A landscape with many valleys, sampled at points; each row gives a point and its height.
From any point a ball takes the steepest step (drop divided by distance) to one of its 2 nearest points. It stops when none of these is lower. Distance is the straight distance between rows; heights are no part of it.
z382: [ -6 -25  -5  17  -3 -16 -27  11 -22  -6  -8  17  32  12  11  13   7  10
  -7   1  -2  27  29  -5]  (h 2.49)
z475: [ -2   5 -10 -11  -1 -15  13 -12  10 -13   7   9  -5  37  20 -12   3 -12
  -6  18 -10  10   6  -1]  (h 3.87)
z234: [ 11   7  -5   8 -13  12  -1   5   7  17   3 -12  11 -11 -13  17 -24   4
  11  -3  -6 -22  -7  16]  (h 3.03)
z876: [ 14 -23  14  16 -22   5  -5  21 -18   6  -2  -8  36   6 -10   1  -4  28
   7 -30  -9 -19  16   8]  (h 5.84)
z831: [  7 -10  11   8   6  -2  14  -6 -16   7   8  -1  26   5  -3   1  13  15
   0   2   2  -3   6 -12]  (h 2.81)
z677: [ -3  -5   4   9  26  -6 -38  30 -28   1 -44  18   9  -5 -10  47   4  14
 -40   4  23  44  37   3]  (h 5.42)
z948: [ -5  23   4 -36  47   3  31 -15  29   2  -2   5 -53 -20  -5 -12   7  -7
 -18  17  32  12 -18 -15]  (h 7.45)
z499: [ -5   4   7  -4  41   4  17  -8   6   5   8   5 -15 -18  -5  -4  26   1
 -26  16  38  10  -3 -13]  (h 2.86)
z251: [ 11 -11   0  -1  28   8  40 -18  -1  19   4 -22   1 -30  -3 -30  26  23
  -7   8   0  -4 -13 -42]  (h 3.98)
z851: [ -5  19  -5 -20  11  -5  21  -2  25  -7  19   8 -23   0   0 -14  -9 -11
   6  10  -5  13 -12  17]  (h 6.81)
z107: [ -6 -16  23  16 -23   4   5  -7 -15  13   6 -23  50  24  18 -21   8   0
  28 -15 -21  -5  -9 -19]  (h 3.90)
z229: [ -9  23  -4 -19  -7 -11 -22  16  14  -5 -11  25 -21  10 -15  40 -16 -24
  -1   7  11   3   3  23]  (h 4.51)
z363: [  0 -22   1   4  40  -8   3  -2 -18   6 -10  12   7 -15  -7  -3  38  14
 -28   3  34  20  18 -34]  (h 3.53)
z818: [  0  -4  16  -4  35  -3   8   4   2  14 -26  -2   5 -37 -23  10   2  16
 -28  12  32   6  14 -13]  (h 4.59)
z319: [  0  19  17  -4  25  12  -3   8  12  15 -10   2  -8 -23 -25  25  -1 -17
 -11  14  27  14  -6  20]  (h 5.24)
z602: [  5  -5   4   0 -11   1 -25  19  -3  10 -14   3  19 -14 -18  28 -19   3
  -8   2  10  -5  16  20]  (h 4.38)
z649: [  4  27 -13 -14 -19  24   4 -10  26  -9  29  -3 -34   4  13  -9 -29 -17
  26  -6 -24 -16 -29  31]  (h 4.03)
z547: [ 16 -26 -10  17 -46   4 -46  13 -29  -7  -9  -9  24   7   2   8 -17 -15
   9 -35  -8 -37  24  11]  (h 1.86)
z850: [ -2 -27 -14  17 -64  -1 -42   8 -31 -11   0 -17  22  18  13 -17  -1 -22
  29 -46 -32 -54   3  -8]  (h 3.10)
z154: [  9 -12  14   5   8   0 -30  21 -12   6 -30  14  28 -11 -16  32 -12  15
 -21  -4  21  12  32  16]  (h 4.83)
z765: [  3   4  -2  -8   4   5  32 -15   3   6  22 -14  -3 -10   8 -29   9   9
  12  14 -25   2 -20  -5]  (h 4.69)
z28: [  2  21  12 -10  20  10   9   6  11   7   7   1 -27 -19 -21  14  -5 -10
   2  19  10  11 -18  20]  (h 5.59)
z365: [  3   8 -22   5 -43  23 -15 -13   4   0  24 -17  -2   1  18  -9 -26 -22
  39 -30 -32 -46 -27  12]  (h 3.44)
z702: [  4  12   4  23   4  36  21 -24   9  23  18 -35  20   2  12  -8  -8   9
  22   1 -11  -8 -26  -8]  (h 3.64)
z56: [  7 -11  15  14  -8  11  10  -9  -7  14  14 -17  34  10   4 -15   7   9
  20  -4 -19  -7  -9  -7]  (h 3.49)
z528: [ -1   7  -2 -13  26  10  50 -34   4   8  25 -23 -14  -7  29 -57  27  18
   3   8 -24  -2 -33 -44]  (h 3.91)
z841: [ -5  18  -7  -8  -7   0   5   0  17  -9  21   3 -16  -8 -11   0 -22 -17
   7   2  -9  -5  -9  27]  (h 6.43)
z594: [ -9   9   9  -4  28  -6 -14   5  -2   1 -28  22  -3 -14 -25  33   6 -13
 -29  13  29  35  23   3]  (h 5.15)
z736: [ 12 -23   9  18 -33   7 -20  17 -18   6   5  -7  35  13   5  -2  -8   9
  23 -32 -16 -32   1   5]  (h 6.07)
z926: [  1 -28 -11  21 -51  -1 -51  10 -36 -12  -7  -6  30  28  16   0  -6 -21
  16 -45 -17 -40  16  -5]  (h 2.57)
z74: [ -6 -18  -9  12 -22 -12 -34  11 -21 -16  -8  16  14   6  -1  23  -5   1
  -8   2   0  16  30  14]  (h 3.32)
z152: [ -2  17  -1 -18   2  11  49 -35   8   4  24 -27  -7  15  38 -56  15   8
  14  10 -39   7 -32 -25]  (h 3.55)
z666: [ -7  -4  20 -14  47 -14  -6  13  -7   9 -38   7  -9 -40 -29  18  12  14
 -42  14  42  15  17 -20]  (h 4.87)
z328: [ 19 -36 -16  14 -47   7 -65  29 -36 -12 -26  -1  15   7  -5  17 -10  -6
   2 -49  -3 -32  36  10]  (h 0.94)
z248: [  1  30   1 -35  39  21  36 -17  30   6  19  -5 -49 -16  10 -18  -1   2
  -5  17  16  15 -29  -4]  (h 7.36)
z896: [ -5  -7   3  -9  50  -3   2  -4  -7   6  -9  13 -17 -30  -8  -4  37   0
 -38  14  46  14   4 -29]  (h 3.23)
z501: [  4   7   2  -1  12 -10   7 -12   7  -4  -2   6  -3  18   4   4  -3  -4
  -8  26   8   2   6   2]  (h 4.64)
z917: [-16  -3   4  -4 -16  -4  29 -18  15  -8  21  -9   8  31  29 -38  22  -4
  14  10 -23   9 -16 -12]  (h 6.11)
z784: [  6 -21   6   2  22  -9  21 -11 -16  10  -5   3  15  -6  -1  -8  30  20
 -11   5  21   7  11 -33]  (h 3.41)
z960: [-18  24  12 -39  37 -11  20  -4  30  -1 -13  15 -44 -18 -11   9  -1  -9
 -14  18  34  20 -12  -6]  (h 7.52)
z747: [  3 -17 -10  18 -37 -12 -22  11 -13  -9   0  12   9  27   9   8   3 -12
  20 -12 -10 -13   5   9]  (h 5.08)
z825: [  2   9  -4 -13  35  -8  32 -13  15  -2  13  -2 -18  10  21 -39  22  -5
 -12  18  10  12 -13 -19]  (h 3.73)
z651: [  9  -3   4  -4  39  10  28 -11   3  18  -1 -18  -4 -35 -18 -12  10  24
 -17  14  12  -5  -6 -28]  (h 3.57)
z49: [ 13  -7   2  -4 -24  -4  10   7   5   0   8   1  -6 -13 -13  -4  -8  11
  26   1 -36 -19 -18  14]  (h 5.75)
z620: [-10   3  -4   0  40  -8  18  -9   7  -6  11   7 -10   9  10 -22  33  -6
 -26  14  28  17   2 -24]  (h 3.28)
z179: [  4  -2  -3  -1 -24  -9 -19  25  -1  -7  -4   6 -11 -13 -26  17 -26  -2
  16 -14 -12 -27  -4  23]  (h 4.48)
z149: [  5   1 -13   6 -32   4 -27  17   1  -4   8  -3 -14  -8 -11  11 -31 -11
  16 -18 -10 -49  -8  22]  (h 4.21)
z834: [  2 -15 -13  15 -36 -12 -40  18 -15 -17 -10  20  -5  14  -1  29  -9 -15
  14 -21   3 -18  13  16]  (h 4.58)
z502: [ 12  14  -8  13 -18  30   3 -11   4  15  15 -26   1 -15   0   5 -32  11
  29  -8 -23 -27 -25  13]  (h 2.01)
z542: [  1   0   0  -3  21   7  37 -24  -2  15  22 -24   4 -14  12 -39  21   9
   5  13 -13   4 -20 -27]  (h 4.26)
z220: [-14  -5  -2  -5   4 -24  -5  24  -2 -11  -8  20 -13  -2 -22  23   6   9
 -10  10   8  22  13   6]  (h 7.89)
z187: [ -7  -5   0  20 -44   2   2  -2   2  -3  16 -16  22  21  15 -26   2  -3
  33 -19 -43 -27 -20  -2]  (h 5.19)
z174: [  0  17   2   7  28  16  27 -18   8  12  17  -8   3  -8   3  -5  11  -2
 -10   9  23   5 -10  -4]  (h 2.16)
z646: [ 17 -26  16  12  -5  -2 -16  19 -21   1 -29   8  29  -3 -13  22  -5  25
 -11 -22  16  15  39   9]  (h 5.18)
z691: [-24  19   3 -34  45 -19   7  -2  24 -10 -20  22 -42 -11  -8   8  10 -10
 -38  19  40  29   2 -17]  (h 7.58)
z441: [  2 -13  -5  20 -47  -5  -9   8   0 -12   9   2   3  25   6  -9   4 -12
  29 -19 -29 -28 -12   7]  (h 4.60)
z296: [  6 -27  -7  14 -43   4 -56  25 -27 -17 -30  15  10   1 -11  37 -17   2
  -6 -36  10  -7  41  19]  (h 1.93)
z975: [ -1   1 -11  -2 -21 -15 -37  19  -6 -12 -18  25 -13  14 -11  44 -14 -17
   0   0   7   0  13  18]  (h 4.12)
z68: [  2  10 -14 -12 -26 -11   5  -6   7 -12  22  13 -11  12   9 -11 -12 -17
  21  -6 -21  -5 -10  20]  (h 5.95)
z906: [ -3  19  -5  -4 -14  15  37 -29  14   1  25 -29  -2  13  30 -45  -1   7
  25   4 -52  -3 -35  -9]  (h 2.97)
z11: [  1 -24   8  12  26  -7  -6  12 -11   3 -24  11  13  -6 -13  14  24  22
 -22   2  27  29  26 -15]  (h 3.86)
z621: [ -2  -9  -7   7 -21 -19   3 -11  -2 -15   2   5  13  31  15 -10   0  -5
   5  11 -23   3  11  -2]  (h 2.72)
z242: [  1 -17  -7  15 -26  -2 -48  27 -28 -11 -24  15  16   1  -3  43 -10  12
 -15 -18  12  18  45  18]  (h 2.68)
z116: [  3  -8 -18  11 -40   6 -33   7  -4  -5  14  -6   3  -2  10  -5 -24 -17
  23 -22 -20 -52 -13  15]  (h 3.92)
z599: [  8   9  -8  15 -30  28  -5 -12  -3  16  20 -26   9   2  18  -8 -26  -5
  44 -17 -31 -32 -30   7]  (h 2.82)
z970: [-13  20  22 -13  24  -3 -15  11   9   9 -32  11  -8 -21 -34  38  -9 -14
 -27  14  26  15   8  15]  (h 4.97)
z34: [-21  23  10 -16   4 -13 -29  23   7  -1 -30  22 -18  -6 -30  48 -14 -23
 -16   3  18  17   7  21]  (h 4.77)
z308: [  5  29  -2 -25  19  12  37 -16  26  -6  30  -1 -35   0  19 -28  -3  -4
  10   5  -5  16 -23  10]  (h 7.15)
z480: [ 10   5  12  -5  29   6  12   5   9  21 -14 -14   3 -33 -26   8  -9  22
 -13  14  15  -6   1  -5]  (h 4.16)
z444: [ -5   3  -3   2  23 -17   0 -13   0 -11 -15  16  -4   9   9  11   8  -3
 -27  27  27  20  21  -8]  (h 5.13)
z579: [  3   6 -10 -18  49  -2  35 -24  16   0  11  -6 -40 -18  14 -44  25   1
 -23  15  23   0 -20 -38]  (h 4.20)
z832: [  8   2   4   0   2   0   4  11   6  15  -7 -11   8 -15 -21  16 -18  15
  -4  10   4 -11   4   8]  (h 3.76)
z379: [ 16 -30  14  23 -23   1 -19  13 -26  -4 -17   2  35  14  -7  12  -4  21
   2 -33   5   1  33  10]  (h 5.52)
z932: [  6  30  -8  -6  -1  24  18 -22  21  -2  32 -11 -20   9  24 -15 -29  -5
  24   0 -23 -10 -31  18]  (h 3.15)
z804: [ -6 -18  -5  18 -16 -22 -11  -5 -19 -16  -6   9  27  33  12  -3   9   1
   0   2 -18  18  23 -13]  (h 1.20)
z307: [-18  -4  -3  -3   1  -9  24 -16   9  -1  18  -4  22  21  26 -28  22   2
   2  10  -4  10  -6 -24]  (h 6.35)
z166: [-21  13   0 -16  15 -24  -4  22  15  -8 -12  16 -26   1 -17  15  -2  -7
 -17  21  13  26   7  12]  (h 7.74)
z457: [ -8   1   1   8  17  -6 -33  13 -10  -7 -34  26   2  -3 -17  43   6  -3
 -28   7  17  42  28   9]  (h 5.29)
z642: [  5   5  -4  -1 -18  -6  22  -5   5  -5  20   0  -2   3   3 -19   0   6
  21   0 -39  -9 -18   8]  (h 5.34)
z177: [  0  -7  -3   3  -9 -24   9  14 -10 -11  -1  18  -6   8 -12   6  10   9
   2   4  -7  11  11   3]  (h 8.10)
z167: [-10  -2   3  12 -32  -2  16 -11   4  -8  17 -21  16  33  19 -33  14 -12
  23   2 -37  -5 -16  -6]  (h 5.69)
z905: [-21  17  -4 -20  30 -16  -3   3  25 -12 -20  21 -30   2  -4  15   6 -17
 -30  24  29  38  13   5]  (h 7.63)
z231: [  3   9  10  21  13  26  14 -16   0  20  14 -20  21  -6  13  -3   1   5
   3   8  18  -3 -10   0]  (h 2.92)
z61: [  8  31  -8 -19  -1  28  34 -29  30  -1  29 -19 -20  14  38 -35 -15   2
  25  -2 -37   1 -33   4]  (h 1.77)

Call two points neighbours if one is among the 2 nearest of the other. Go from one point of each pair to the other, from neighbour to neighbour, staying as low as possible. Name the highest point that can't be avoided.
z831 / z61 -> z666
z61 / z502 -> z542
z174 / z831 -> z363
z174 / z804 -> z736
z328 / z804 -> z74
z441 / z970 -> z747
z502 / z651 -> z480
